Each row is a point on a landscape with many valleys, with its height.
From any point a ball rolls to the lowest of the 2 points nearest to it. It stops when none of these is lower. Distance is the straight distance between rows; heights are no part of it.
rebu height 29.3: [170 138 130 151  74 139 172 154 144 145 110 172  93 103 119 138 126 121
  94  97 110 125 103 107  74 119 150 138 116 142 180 192 145 113 116 143
 153 116  85 117 138 171]
vavap height 49.3: [199 155 125 133 111 129  95  85 107  98 140  95  86 138 117 138 132 158
 132 179 141 109 116 128 124 138 117  97 152 176 116 141 134 174 116 216
 166 125 167 147 151 129]
Pavez height 40.0: [157 156 147 150 114 151 146 143 125 107 106 127  87 142 119 143 129 129
 102 135 132 104 124 129 117 107 123 116 117 175 123 150 163 139 118 163
 126 131 128 137 132 114]
big height 41.9: [112 114 126  93 155 117 130 129 119 149 116  99 144 111 117 115 162  84
 148 132 149 140 137 151 141 177 141 131 142  76 130 147 119 112 145  65
  29 166 159 134 108 156]
ritov height 59.2: [110 159 106 158 135  89 125  85 145 125 128 144 107 109 158 116 125 107
  98  66 130 163  67 116 138 106 136 134 135 112 163 100 155  81 191  92
 170  94 118 111 132 144]
gomog height 46.1: [109 157  82 143 142 138 109  86 113  92 137 109 103 151 148 120 134 108
 123 105 141 126  81 147 173 100 115 124 145 108 115  90 162 110 182  99
 103 109 157 138  94 127]
gaf height 62.8: [128  94  95 171 119 116 107 114 127 120 116 107 162 132 126 112  97 128
 101 158  84  76 127 110 125 147 136 143 107 110 109 132 100 125 117 121
 186 130  98 129 128 167]
naba height 2.9: [128 108 122 156 100 171 146 110 125 132 119 160 107 140 123 122 159 171
 164  82 135 120 138 106 105 101 100 151 124 162 124 166 102 137  89 116
 155  73 110  74 142 155]
Doz height 61.0: [156 118 129  93 161 125  99 126 111 128 150 110 152 133 124 129 121 148
 155 186 143 127 162 135 131 158 128  97 137 113 117 123 107 162 105 167
  96 174 161 184 132  93]
rerus height 49.4: [112 106  89 118 110 129 134 133 128 149 141 139 155 105 131 123 131 105
 135  97 131 130 106 137 124 135 158 145 138  53 148 136 122 108 166  63
  88 134 124 128  87 197]
Rigut height 24.5: [119 112 132  71 137 157 128 137 125 141 166 170 147 117 151 135 146 157
 180 128 139 156 156 140 135 134 116 142 164  90 122  94  88 138 113 125
  95 113 160 140 114 108]
dogip height 41.0: [119 128 123 149 143 178 157  99 123 122  95 112 103 162 123 104 151 133
 142  95 145 105 132 121 131  92 101 121  99 172 104 172 149 143 118 115
  95 107 135 103 128 134]
nub height 45.1: [107 144 167 136 140  73 114 151 129 121 108  92 126 150 112 152 124  79
  90 154 124 112 102 134 156 131 144 112 100 151 121 121 173 106 159 131
 120 151 122 124 150 109]
Bes height 48.2: [ 93  95  99 127 141 148 166 149 168 172  96 112 152 143 132  95 107 106
 125  95 129 130 128 130 119 105 152 132  87  97 121 133 141 129 138  83
  60 159 103 128  94 160]
tobe height 54.4: [123  91 124 162 152 114 146 148 137 147  80  84 158 153  88 111 112  91
 116 156 115  90 158 107 113 151 132 107  78 146 110 169 122 138 106 114
 102 164  94 104 138 152]
Sos height 36.3: [151 160 164 132 137 139 135 155 122 124 104 116  85 163 103 148 136 122
 122 152 161  98 146 128 112 104 122  88 107 184 127 169 159 162 107 175
  74 159 144 143 141  95]
Pupo height 62.9: [123 118  64 140 105 133 100 114 118 106 142 108 149 132 145 104  95 121
 101 155 103  88  98 141 142 123 146 153 137  64 118 100 132 112 158 116
 151 137 126 173  92 166]
kubi height 66.8: [176 145 153 121  96  93 139 140 115 135 140 139 130  82 107 157 154 127
 140 153 119 156 130 114 117 175 121 132 152 143 170 153 107 122 111 147
 192 113 120  74 159 136]
Bagip height 9.8: [159 130 126 135 108 175 139  94 105 122 128 141 110 146 112 110 172 164
 168 122 146 111 134 104 113 122 105 126 133 157 122 179 113 143  91 135
 135  97 143 107 133 154]
kof height 55.0: [134 106 102 146  88 149 154 118 110 148 127 144 125 120 111 124 170 123
 159  95 142 112 129 108 100 121 135 153 119 111 166 200 118 114 119  81
 116 103 110  85 126 197]
Bagud height 19.1: [130 119 146  54 153 141 152 126 120 144 151 176 121 100 149 131 181 146
 201 130 159 175 165 127 128 158 124 134 148 108 121 125  80 134 100 120
  59 127 162 141 136  94]
pepo height 70.4: [101 110  97 166 148 123  96  77 129  91 124 103 150 151 153 108 104 139
 105 124 100 105 123 131 160 119 108 152 118 129  80  83 116 118 142 117
 177  95 120 122 128 125]
Von height 42.9: [104 119 102 128 139 112  81 119 111 104 122  66 138 166 119 129  94  97
 114 166 118  93 124 152 164 116 133 113 130 107  98  95 137 137 170 134
  97 162 147 179 120 120]
Sud height 49.6: [105 114 132 117 134 106 144 180 145 153 101  85 145 148  99 115 116  78
 118 137 142 123 130 140 118 146 172 116  96 102 136 131 160 115 151  95
  39 198 111 150 102 152]
Gifip height 43.6: [187 155 135 163  99 148 148 149 113 120  95 116  67 138  95 135 136 110
  98 155 144  82 111 121  86 108 132 107 103 165 142 192 160 149 115 171
 106 145 130 134 126 156]
gifi height 25.0: [100  99 146  76 153 109 139 134 129 159 143 153 140  84 136 134 174 129
 179 117 150 181 161 135 126 174 122 156 154  88 130 130  79 112 118  82
  69 128 152 111 137 118]
Bup height 29.0: [124 176 151 107 132 164 128 138 128 105 138 137  88 159 144 144 120 154
 126 116 150 124 131 151 140  75 116 104 143 161 113 102 172 150 134 168
  98 139 151 168 113  63]
bubok height 60.3: [129  81  86 113 145 166 113 102 107 144 128 111 152 150 122 103 137 138
 172 153 135  92 153 134 138 120 131 130 129  78 101 142  99 153  96 109
  80 146 150 151 105 180]
Pigov height 36.8: [124 147 156 145 149  88 134 109 110 116 112  82 128 123 123 140 159  76
 114 132 129 136 109 128 148 147 122 123 119 145 141 158 149 101 164  95
 127 110 127  88 153 133]
gozi height 45.9: [121 141 115 110 130 138 144 150 126 144 121  99 119 136 113 122 139  83
 135 130 158 122 121 158 131 133 155 118 128  90 149 146 158 125 159  87
  22 182 145 153  95 154]
zil height 52.0: [205 142 141 135 124 146 118 103 113 113 127 133  93 132 101 134 142 162
 138 173 150 115 126 103 100 145 114  85 133 191 124 171 121 178  73 208
 140 125 153 130 143 120]
der height 51.2: [108 167 149  85 157 125 124 109 116 111 159 145 121 116 160 139 163 132
 150  98 155 186 125 149 160 135 107 131 178 130 134  77 125 107 150 110
  99 110 167 112 117  68]
Taraf height 34.3: [100 142 148 120 141  89 149 119 126 147 135 141 133  90 132 146 153 106
 140  74 150 177 114 127 117 139 133 137 144 114 173 154 127  96 172  75
 114 119 118  87 130 137]
Nodaf height 49.5: [177 184 144  99  91 160 151 127  96 115 148 150  92 117 125 131 174 139
 155 128 163 138 112 130 117 125 123 125 168 143 164 156 147 123 133 158
 116 122 158 127 122 118]
Vesin height 49.8: [130 150 167 108 126 135 134 149 135 121 143 165 137 111 147 159 117 173
 138 107 117 166 153 128 131 128 100 133 159 163 122  91 110 136 112 162
 176 109 127  97 142  65]
zal height 45.6: [ 73 144 174  99 174 122 141 137 133 141 129 116 110 146 139 132 159  99
 138 112 156 154 140 153 151 135 120 109 120 150 117 116 150 127 138  96
  27 161 159 128 131  71]
vov height 16.3: [173 125 116 141  85 167 121 113 110 114 142 153 117 133 110 120 144 168
 151 150 124  93 128 107 107 142 118 121 143 142 124 149 100 158  89 168
 171 107 129 125 124 153]
Solud height 65.0: [117  85 103 156 107 109  93 119 133 131 142 138 170 113 131 134  99 156
 126 140  86 102 140 108 119 151 128 153 128 109 111 108  74 136 105 126
 216 107  92 113 138 153]
nareg height 64.8: [116 118 107 148 157 148  91  39  95  92 126  89 121 172 142 105 153 142
 156 122 137  99 127 140 169 109  95 134 131 142  80 116 120 132 138 115
 130  88 159 121 125 146]
gidaz height 32.5: [140 112 142  98 171 126 146 116 117 140 122 142 140 114 119 118 181 129
 185 161 151 147 173 105 118 170 116 117 115 134 122 171  85 145  78 123
  81 144 142 127 151 102]
denuf height 65.1: [ 92 109 142 131 108  95 138 118 138 158 137 205 124  74 126 134 100 133
 133  62 144 174 108 123  95 114 118 146 143  97 184 104 116  98 168 119
 198  94  79 119 148 141]
nez height 51.6: [103 110 131 111 133 118 137 199 154 142 123 102 162 146 114 121  86 117
 116 140 123 127 147 145 117 139 167 120 109  93 119 101 146 130 131 119
  76 195 117 172  91 120]
Zovik height 36.9: [127 123 167 130 139 115 149 197 154 146 110 132 148 129 111 147 103 128
  97 131 114 128 160 120 102 142 148 107  97 145 125 141 132 134 101 136
 115 176  99 131 127 102]
sapem height 34.7: [152 130  93 132 105 152  88 121 112 100 155 115 138 131 137 125  91 159
 123 176 105  86 127 138 136 126 127 124 156 102 106  93 118 160 126 183
 179 148 136 182 108 123]
kulon height 30.2: [ 91 101 149 102 138  86 141 129 121 171 140 155 149  79 116 147 153 122
 171  99 157 184 148 127 109 169 121 157 149  95 172 160  91 102 142  72
 107 112 116  85 149 147]
tasot height 36.6: [124 106 130 102 124 174 165 173 139 156 133 160 147 123 125 125 144 141
 157 116 137 138 161 126 102 122 127 126 127 108 140 161 116 151  98 118
  82 145 128 125 120 127]
feb height 74.7: [116  81 146 159 130  96 127 135 146 154 114 164 149  93 107 151  89 149
 118 112  99 138 149  99  98 146 116 138 120 135 137 147  86 130 103 136
 205 118  67  96 164 143]
pepob height 41.5: [113 127 111 131 128 189 163 158 160 139 102 134 113 158 134 107  94 138
 116 109 128 111 133 136 124  66 132 119  94 140 106 125 161 145 114 132
  84 144 114 152  97 103]
sem height 23.5: [118 119 135 135 134  79 119 132 122 130 133 102 169 101 126 140 113 109
 105 133 102 137 130 121 134 160 149 136 126 100 133 122 116 103 154 113
 172 139 110 122 135 142]
nelaf height 44.0: [128 135 142 119 176 163 138  82 115 121 110 105 101 174 127 116 159 143
 165 123 162 120 148 122 142 109  89 105 112 190  98 170 139 160 112 143
  73 113 161 132 153 100]
sidu height 22.6: [ 72 122 120 109 161 111 108 168 157 131 150 125 154 139 155 132  79 131
  96 100 114 160 112 160 156 113 152 124 128  87  98  33 143 107 161 106
 102 149 137 170  81  82]
lor height 48.6: [135 139 152 161 139 102 114 122 120  99 103  90 122 140 117 147 124 100
  92 163 109 104 118 131 152 139 117 115 111 167 106 127 145 131 136 146
 156 123 121 118 159 118]
Meso height 68.3: [126 135 124 133  97 122 119  91 104 116 145 145 132 119 135 129 161 147
 166 105 140 148 122 123 138 132 109 161 159 129 141 126 100 111 135 108
 172  74 132  72 138 147]
mivak height 68.8: [155 144 114 129  67 117 119 124 134 108 153 158 113  99 145 138 116 150
 117 129  94 126 104 128 132 151 126 164 159 146 138  90 103 129 122 162
 252  95 106 104 149 160]
Nes height 56.9: [138 173 105 146 108 104 128  79 113  94 142 115  94 118 154 119 154 100
 119 101 131 148  62 134 152 127 131 143 157 127 147 116 164  87 182 100
 185  84 133  85 132 162]
Tovoz height 64.7: [189 129 143 128  78 104 129 176 129 137 149 157 139  73 102 166 126 126
 106 165 101 136 126 111  95 176 145 121 144 131 171 140 109 141  99 173
 195 147 108 103 140 138]
dato height 42.1: [ 61 142 167 110 165 117 164 169 170 167 129 130 120 139 142 130 132 111
 125  72 150 169 135 147 130 118 139 114 101 142 127 104 156 123 141  86
  40 168 123 118 107  83]
taz height 73.1: [109  68 115 156 120 143 132 142 147 152 123 164 151 126 119 136 102 164
 143 105 107 113 163 105  96 113 112 145 109 131 116 146  86 148  74 121
 170 104  81  94 146 145]
fon height 57.6: [124  98  81 139 117 174 137  95 103 142 120 119 134 145 120 102 163 122
 160 115 144  91 129 127 130 104 132 145 118  99 124 170 117 134 116  83
  87 118 132 111  97 201]
Mumo height 38.8: [191 146 134 159 102 113 125  98  99 102 119  99  98 112 110 130 167 111
 118 172 114 108 101 128 121 159 120 128 135 157 141 164 129 134 119 147
 194 105 129  84 148 181]
tuvo height 29.1: [168 121 118 144 124 123  77  94 114  97 140 102 142 121 117 131 114 147
 121 197 100  91 134 122 148 166 115 113 143 140 105 107 107 168 103 182
 202 132 136 135 131 123]
Rilog height 67.5: [ 88  75  93 129 132 136 123 130 144 143 144 143 169 124 146 121 101 147
 135 101 113 126 138 134 129 107 137 159 127  77 109  92  97 127 133  94
 134 111 117 123 104 152]
nal height 46.2: [ 90 138 117 132 139 116  73 129 127  91 127  92 122 178 134 140  86 118
 106 154 113 103 116 153 174  87 121 115 131 138  87  62 155 135 159 157
 123 149 150 183 129  70]
sugem height 41.1: [134 115 167 140 118 103 156 191 165 165  94 163 135 105 107 146  86 123
  85 101  98 144 141 102  78 129 165 113  91 135 156 156 129 115 110 141
 146 165  77 137 144 133]
Mege height 42.7: [122 160  92 138 110 150 114 113 128  89 143 125 108 139 157 120 108 135
 102 122 120 119  91 144 151  96 130 136 145 118 116  86 163 110 160 136
 151 114 136 159 107 112]
bemer height 71.4: [101  66 121 141 135 138 152 178 171 166 109 157 167 124 124 120  72 148
 121 101 103 129 159 107  93 110 135 136  96 114 116 138 107 141  96 126
 140 142  82 122 133 132]
bava height 46.8: [ 92 125 181 103 161 130 151 178 150 147 139 159 143 108 146 151 120 162
 144  97 127 175 179 130 111 132 111 131 137 151 122 112 104 137 100 133
 118 137 123 105 140  52]
pavu height 57.4: [143 114 101 161 127 139 129 142 123 126 100  95 136 149  98 112  94 110
 114 173 119  70 137 122 113 127 137 111  98 128 113 155 132 148 120 143
 115 163 113 145 119 149]
niri height 67.3: [167 124 100 146 134 154 124  95 101 129 109  90 107 162  97 105 143 129
 152 161 158  81 141 111 108 116 119  98 114 147 123 203 130 169 106 155
  83 143 154 144 137 162]
sukuv height 46.4: [171 201 189 105 114 130 154 139 110 112 129 134  68 127 124 156 184 119
 133 129 168 151 116 140 123 122 118 107 146 186 157 155 175 121 128 158
 110 120 156 110 146  87]
tus height 23.3: [131 117 131 169 110 105 138 106 145 142  95 150 115 105 127 118 110 115
  91  97 100 120 105 102 101 121 142 149 107 133 162 166 122 103 138 118
 188 100  81 113 155 183]
vusi height 39.1: [141 155  87 121  88 167 111 142 126  97 156 137 115 134 152 116  82 156
 101 146 111 100 104 149 138  85 141 137 159  91 119  79 149 136 142 165
 156 134 130 196  91 115]
nolat height 34.4: [ 92 125 144 112 144  61  85 169 120 119 140  73 166 138 118 148 103  94
  92 160 113 137 124 155 162 166 155 113 127 100 110  73 140 103 158 128
 133 176 138 166 119 100]
Fari height 66.6: [106 121 128 154 170 113  91  70 100  90 112  65 134 168 123 121 141  99
 134 153 125 104 126 136 182 133  96 119 120 151  90 123 130 131 155 120
 126 106 148 116 153 122]
Ruzud height 43.9: [ 75 130 168 123 169 108 146 149 156 144 124 142 140 116 145 147 107 141
 117  71 127 168 149 133 125 116 122 126 114 152 124 106 128 121 137 109
 121 129 111 104 136  71]
Pilu height 26.8: [146 110 135 138 115 168 149 182 153 135 125 175 140 124 122 142  97 167
 117 126 100 116 158 113  98 117 122 117 126 145 115 132 111 162  78 164
 149 139 102 132 124 103]
biso height 54.5: [145 179 126 109 101 113 139 110 102 105 155 131 117 104 142 139 165 107
 142 109 147 166  94 135 147 140 129 140 176 115 167 121 149  93 170 109
 147 107 148  92 124 136]
Punab height 38.9: [134 138 133 117 132  92  81 151 109 111 138  78 149 135 110 148 105 107
 110 187 125 109 139 150 142 151 139 104 132 106 121  97 133 137 145 159
 124 182 150 174 126 101]
ledov height 28.4: [ 93 138 107 122 144 160 133 158 164 133 139 138 123 150 156 118  79 140
 110 105 124 138 113 154 149  70 141 126 120 103 105  58 162 127 145 114
  83 137 133 172  77  83]
tud height 47.0: [133 127 144 112 186 127 113  50  98 106 124 103 121 156 142 115 176 146
 177 142 152 142 152 121 167 145  86 120 125 166  89 140 106 138 110 129
 106  96 164 121 159 101]
folal height 72.3: [102  96 107 166 135 155 119 101 151 113 118 143 133 144 155 108 102 178
 123  95 102 107 136 122 128  91 108 162 112 150  88  99 102 136 110 127
 181  74 105 105 129 124]
pili height 52.5: [127 122 133 122 120 164 135 128 127 124 146 165 139 129 140 130 130 173
 160 111 123 131 154 118 126 114 102 141 145 139 112 117 101 146 105 142
 153  97 132 110 125 105]
bep height 58.8: [177 114 131 132 142 108  88 124 106 123 131 103 159 107  93 129 133 118
 132 213 125 109 150 111 116 188 129  92 125 126 133 149 102 159  93 163
 147 159 144 132 136 114]
kotuk height 69.0: [133  99 135 129 105  97 117 130 117 151 142 150 161  96 104 149 142 143
 167 146 125 146 158 101 110 177 111 142 143 117 152 153  73 130  96 113
 173 106 108  84 156 139]
Zurof height 61.9: [183 131 129 129 102  94 103 160 109 127 149 104 157  83  98 146 132 105
 109 197 117 116 127 125 112 187 148 114 134  97 158 143 117 129 121 153
 170 168 127 122 129 146]
dus height 37.8: [115 133 120 164 123 167 151 144 186 156  86 143 104 166 132  96  79 132
  72 101 112 104 111 116 126  67 134 126  78 175 120 119 181 119 119 130
  98 121 103 151 126 114]
Zud height 18.4: [123 142 128  91 110 148 138 162 123 127 169 164 147 108 148 145 126 141
 139 110 130 157 130 138 128 126 132 138 165  95 143  97 125 124 145 127
 120 127 134 135 101 105]
pobit height 17.6: [123 122 134 152 124  69 125 107 126 137 114 119 141  87 126 123 119  88
  97 107 104 143  98 112 118 139 153 135 119  99 164 145 129  86 176 100
 192 118  95 114 148 175]
geg height 46.0: [ 91 129  86 128 153 133  89  91 116 105 123  81 113 174 135 121 108  95
 132 129 130 106 104 163 180  89 116 114 137 109  93  89 145 136 178 110
  64 139 161 169 104 121]
lef height 32.0: [135 124 151 111 116 167 162 214 155 147 130 168 136 124 122 138 110 151
 124 119 127 129 161 126  89 114 144 112 116 125 136 145 137 153  89 149
  96 170 108 139 114  99]
nirum height 65.3: [125  98  87 118 108 159 109 133 115 123 161 135 160 131 136 118 112 145
 141 148 112 101 129 141 137 121 137 144 150  60 117 101 108 138 133 122
 129 132 135 164  89 158]
kar height 68.5: [100 114 109 140 164 104  94  90 106  97 130  81 159 142 139 123 123 106
 117 135 111 117 121 145 174 138 110 136 131 111  95  91 120 111 164  98
 134 118 141 126 121 127]
lofi height 15.6: [134 154 146 158 114 146 144 121 154 101 110 161  89 123 157 138 118 161
  98  85 114 151 111 126 129  98 112 144 134 190 114 109 145 120 127 151
 180  78 112 102 141 108]
Regos height 43.7: [163 195 156 134  97 140 155 141 122 104 124 139  66 128 135 151 154 120
 105 113 148 138  90 139 123  99 133 119 137 176 150 140 195 112 143 148
 134 114 135 119 122 115]
selez height 49.9: [131 150 147  84 159 149 135  80 104 115 146 144 110 135 152 121 176 152
 182 115 161 165 140 133 153 132 101 132 156 146 119 122 113 128 127 128
  88 100 172 125 128  90]
saked height 20.9: [156 147 141 138  94 150 145 156 146 114 125 170 108 112 141 150 110 162
  96 116 102 132 125 117 115 115 126 138 138 166 130 116 132 135 109 174
 184 113 103 126 130 113]
lave height 24.2: [125 155 143 105 126 148 127 160 129 112 148 134 131 132 140 144 115 143
 119 128 132 133 134 148 133 111 132 114 143 121 126  94 152 131 135 145
 114 153 137 160 103  81]
gabaf height 32.6: [114 157 155 100 152 153 130 136 126 128 124 115  91 170 129 137 130 129
 143 130 164 118 149 143 134  90 119  93 121 167 119 137 163 162 127 154
  47 159 159 163 133  76]
muzab height 41.4: [106 140 175 125 152 108 138 162 133 134 107 103 131 151 111 145 131  98
 113 141 137 117 143 133 133 138 130 105  97 160 123 139 153 128 133 123
  81 164 126 124 141  90]
kubem height 63.3: [ 89 116 120 123 104  92 116 145 150 157 146 183 146  75 135 122  87 126
 110  76 120 174 103 118 106 119 155 142 144  65 172  86 119  91 181 115
 187 117  98 157 129 145]
dudid height 33.7: [135 140 112 159  84 156 160 117 163 150 116 186  83 112 137 111 121 134
 104  56 123 133  85 108  89  88 137 152 117 134 176 170 148 100 143 121
 154  82  92 121 132 170]
nem height 48.4: [120 150 181 116 110  65 137 192 172 153 113 145 130 130 111 151 101 104
  61 126 118 139 119 128 106 128 180 106  89 128 154 118 180  90 140 140
 138 172 108 164 122 116]
moren height 43.0: [186 172 146 136 116 121 118  84  88  92 123  82  77 135 112 129 176 112
 136 169 150 118  99 138 138 137 108 111 145 169 133 162 153 136 143 164
 149 107 163 109 162 146]
gil height 9.4: [121 123 149 157 114 129 146 107 139 127 113 170 105 115 132 142 129 166
 143  74 132 150 131 119 113 111  99 153 136 178 134 150 113 123 117 128
 181  70  93  64 156 129]
tipov height 40.4: [101 113 151  99 163 174 175 147 147 160 117 149 125 131 142 116 160 139
 166 103 149 153 178 125 108 115 107 123 116 147 123 160 118 155  80 118
  58 146 139 108 133  95]
buki height 37.6: [143 120 134  94 149 121 141 130 107 140 125 124 138 106 113 117 177 103
 163 163 157 140 155 127 121 177 138 128 126  95 145 172 103 124 113 102
  47 165 153 140 133 140]
mifu height 66.9: [129 110  91 135  66 133 109 135 138 123 161 164 149 111 153 128  96 161
 118 130  92 107 116 117 118 132 131 162 146  99 128  88  92 133 123 143
 223  90  92 138 132 153]
nipog height 44.8: [158 141 179 138 103  86 148 183 164 148 103 161 110 112 116 170 103 121
  48 134 100 139 127 117  92 122 168 117  89 158 166 129 158 112 106 164
 161 160  95 149 134 130]
zut height 55.4: [184 115 142 131 148 120 114 107 115 124 114 136 134 113  93 123 163 134
 154 187 135 124 149  91 110 176 114  91 118 168 125 181  95 165  57 165
 144 125 137 106 152 106]
Gora height 65.2: [101 107  91 137 136 101  94 131 132 117 141 101 176 127 145 116  77 117
  86 130  92 124 108 141 153 134 150 144 129  75 105  64 127  98 166 114
 159 136 122 168 102 133]
belim height 46.3: [193 173 119 140  90 126  98 100 101  81 137  86  67 127 119 133 140 120
 110 176 128 103  90 150 135 127 124 118 156 157 129 125 156 149 145 191
 187 125 158 140 146 152]
pomop height 40.7: [ 90 132 140 145 169  99 137 111 134 127 115 111 144 127 138 131 126 111
 113  87 128 149 128 129 142 122 119 129 112 142 118 125 133 113 161  88
 120 109 119  95 136 109]
fum height 33.4: [113 115 107 112 122 191 141 160 155 122 161 164 136 139 162 117  82 171
 127 111 113 130 126 142 134  66 131 140 139  93 101  72 129 150 122 144
 127 115 126 163  85  92]
fip height 49.7: [115 134 121 159 133 104  86 119 134  95 111  86 119 152 135 133  93 102
  78 162  98  96 102 137 171 117 123 127 118 155  92  82 156 119 152 152
 169 125 124 152 151 106]
lig height 29.2: [ 62 129 168  99 158  75 114 188 154 139 141 111 155 147 131 145 103 116
  95 114 124 159 140 156 144 149 158 113 111 119 106  69 147 106 149 118
 101 173 127 161 104  71]
Ros height 22.7: [159 103 115 133 117 141  89  95 107 122 148 140 156 131 119 122 140 167
 168 173 116 101 146 101 132 162 114 120 142 134 110 121  81 162  76 157
 182 108 139 124 134 131]
Lebin height 69.9: [146 150 138  95 111  94 119  86  89 118 146 138 138 101 129 132 182 130
 184 141 147 170 129 122 159 171 109 156 165 125 150 124  84 104 126 114
 164  83 159  82 152 128]
kifit height 34.0: [180 141 117 153  66 133 151 128 114 121 128 143  99 109 117 135 156 120
 118 133 117 107  94 114  91 146 137 146 133 135 163 187 125 120 123 140
 180 104 102  94 132 192]
kom height 45.0: [ 95  86  87 128 136 180 153 155 178 162 105 122 149 157 145  89  76 127
 115 116 118 120 125 137 132  71 145 133  97  90 101 100 141 143 123 110
  77 148 111 153  81 135]
zasik height 37.5: [126 137 113 166 115 152 161 101 142 125 108 138 103 130 133 111 139 128
 121  73 136 121 105 114 117  96 125 143 106 152 134 170 149 110 143  99
 128  89 110  96 121 154]
gake height 63.5: [158 135 131  84 165 126 128 119 116 138 147 114 108 143 136 133 139 151
 168 171 176 134 160 128 118 139 135  95 126 144 122 161 122 167  95 171
  40 172 162 183 148  85]
suzo height 61.2: [100 151 107 154 120 112 118 113 168 156 134 182 119  99 155  99  97 129
  87  64 120 163  77 113 117  91 142 139 140  92 177  82 146  85 178 110
 174 101 114 145 127 139]
kur height 52.2: [164 173 130 122 100  66 101 147 122 100 150 100  87 114 124 157 126  86
  63 170 106 116  78 154 144 125 156 132 129 133 146  84 199  97 158 151
 194 146 137 145 153 140]
Gano height 69.4: [ 77  76 116 132 155 123 131 164 172 158 124 135 179 130 142 110  61 145
 111  96  97 143 147 129 122 109 148 142 108  94  99  78 105 124 133 116
 137 136 106 146 109 115]
sabar height 60.4: [132 106  66 164 108 142 105 113 121 112 114  93 142 148 121  91  85 121
 109 175 101  54 115 129 126 127 144 143 110  92 108 135 119 132 132 128
 145 144 112 164 107 179]
pekag height 65.5: [160 128 112 101 153 166 145 110 114 143 132 120 108 152 120 110 151 152
 171 150 174 114 150 116 106 115 123 101 123 142 127 189 126 169  89 160
  57 153 158 158 136 129]
sul height 45.8: [113 106 107 116 143 107 115 101 106 138 128 109 163 108 122 127 163 100
 142 123 134 132 128 138 148 162 138 152 142  73 133 141 102 102 153  55
  88 128 141 108 110 181]
manuk height 31.9: [153 129 133 152 129 120 143 114 107 125 109 102 134 125 107 127 159 103
 135 147 132 104 136 113 120 151 122 125 115 134 144 194 123 121 124 106
 119 126 127  94 141 156]
falor height 52.4: [106  97  98 114  99 147 150 130 128 171 146 161 137 107 128 136 157 123
 166  75 154 144 132 131 110 118 132 155 136  78 163 157 111 122 136  65
  83 102 117  96 110 184]
Sitol height 33.5: [128 155 130 175 114 136 126 119 177 146  92 142  87 151 144 106  93 111
  49 101 104 112  77 116 126  90 138 134  99 172 148 118 188  98 142 129
 139  97 113 151 138 145]
gula height 38.5: [ 98 146 161 115 148 121 165 157 141 152 125 132 129 116 134 135 145 104
 131  86 147 159 134 135 116 130 140 123 118 132 154 153 144 115 146  82
  65 151 122 108 119 113]
nenos height 28.9: [157 154 130 163 101 119 131 114 157 134  96 142  82 120 146 114 113 106
  50 115  92 123  73 115 107 112 148 148 114 161 168 135 165  98 140 138
 190  98 106 141 148 183]
Lizi height 51.4: [108 100 108 136 147 148 158 132 134 151  81  81 145 159 106 100 128  91
 139 138 139  97 150 127 122 123 129 113  90 123 116 166 136 142 121  98
  53 172 117 119 116 163]
zuf height 29.4: [108 119 133 128 128  64 104 166 132 136 129  86 175 117 119 127  88  91
  74 142 100 136 114 130 139 163 180 122 110  82 128  90 142  88 165 121
 157 169 114 173 117 140]
tego height 57.9: [176 115 127  87 132 151 122 142 118 136 161 167 144 121 122 129 138 169
 178 174 151 132 155 105 106 158 127  98 140 124 129 141  98 170  74 179
 110 145 147 162 130  97]
Tenas height 48.7: [ 92 153 151  96 182 110 123  93 109 119 135 113 109 127 147 135 180 100
 142 110 157 167 124 153 166 147 105 122 151 134 120 108 131 108 156  82
  51 121 171 114 130  89]
lek height 71.8: [151 170 164  97 145  85 119 100  94  98 140  93 126 106 130 132 184 105
 147 162 140 171 122 137 163 170 109 125 152 141 145 125 126 103 140 123
 147 111 158  95 163 106]
Fusun height 73.4: [113 136 139 102 170  82  95  78  92 100 141  87 150 119 138 132 170 109
 142 148 131 170 131 140 182 174 101 137 159 118 117  93 100  98 151 100
 132 105 166 105 146 105]
mobun height 62.7: [115  87  86 139 155 157  86  61  98 114 132  92 147 165 135 105 127 145
 154 142 122  83 142 141 161 106 116 136 128 103  83 110 103 144 117 111
 118 118 149 142 106 165]
zag height 74.0: [102  90  99 169 153 161 128 109 149 119  93 111 139 169 138  97  83 148
 112 124  98  82 150 122 140  93 105 138  87 152  68 109 121 147 104 132
 143 110 111 126 126 120]
babuz height 49.2: [184 189 138 118  95 106 109 129 113  77 159 107  68 115 125 152 136 114
  97 166 116 129  93 159 155 124 130 125 157 165 134  74 177 125 145 180
 205 131 152 132 152 127]
zifa height 54.9: [140 100 125 101 136 182 135 126 122 143 154 168 139 149 134 118 145 181
 188 132 136 124 166 105 116 115 104 118 134 129 106 132  91 171  67 155
 121 110 144 138 127 115]
mitas height 48.3: [ 82  91 115 121 149 149 138 175 172 155  97  91 146 176 125 100  68 117
 113 139 121 116 142 142 135  93 148 118  92 112  88  73 152 143 130 122
  62 178 108 169  95 109]
tov height 27.0: [135 114 130 128 149 140 153 101 111 143 105 126 130 127 107 113 190 119
 173 130 150 129 161 102 119 145 111 135 109 142 140 202 100 128  90  89
  90 114 135  84 149 147]
Tep height 66.7: [111 122 133 122  88 110 142 120 121 146 155 178 133  94 129 150 126 145
 161  80 147 161 127 125 111 130 114 156 157 114 168 125 107 113 144 113
 176  81  98  86 143 145]
Ziko height 52.1: [154 177 120  92  84 154 143  99  90 113 161 164 103 122 139 123 183 131
 180 105 168 155  97 132 143 129 118 145 184 118 162 130 132 108 151 119
 118  90 172 109 109 143]
Pabod height 70.9: [110  85 147 115 155  89 129 153 129 159 130 138 171  91 104 138 147 129
 167 151 127 169 175 106 104 196 121 135 126 114 141 166  70 133  87 101
 123 139 119  98 157 116]

Where does a ball stop that starts at each point below?
kotuk: belim
Tep: Zud
pekag: tov
der: Bagud
fon: tov
gomog: naba

Write out the way that a ball takes from each point below.
folal: pepo, kar, Fari, nareg, mobun, bubok, fon, kof, falor, rerus, sul, big, buki, gidaz, tov
zag: pepo, kar, Fari, nareg, mobun, bubok, fon, kof, falor, rerus, sul, big, buki, gidaz, tov
lek: Lebin, Meso, Tep, denuf, kubem, suzo, ritov, Nes, biso, Ziko, Nodaf, sukuv, Regos, Pavez, Sos, gabaf, Bup, lave, Zud
Fusun: kar, Fari, nareg, mobun, bubok, fon, kof, falor, rerus, sul, big, buki, gidaz, tov
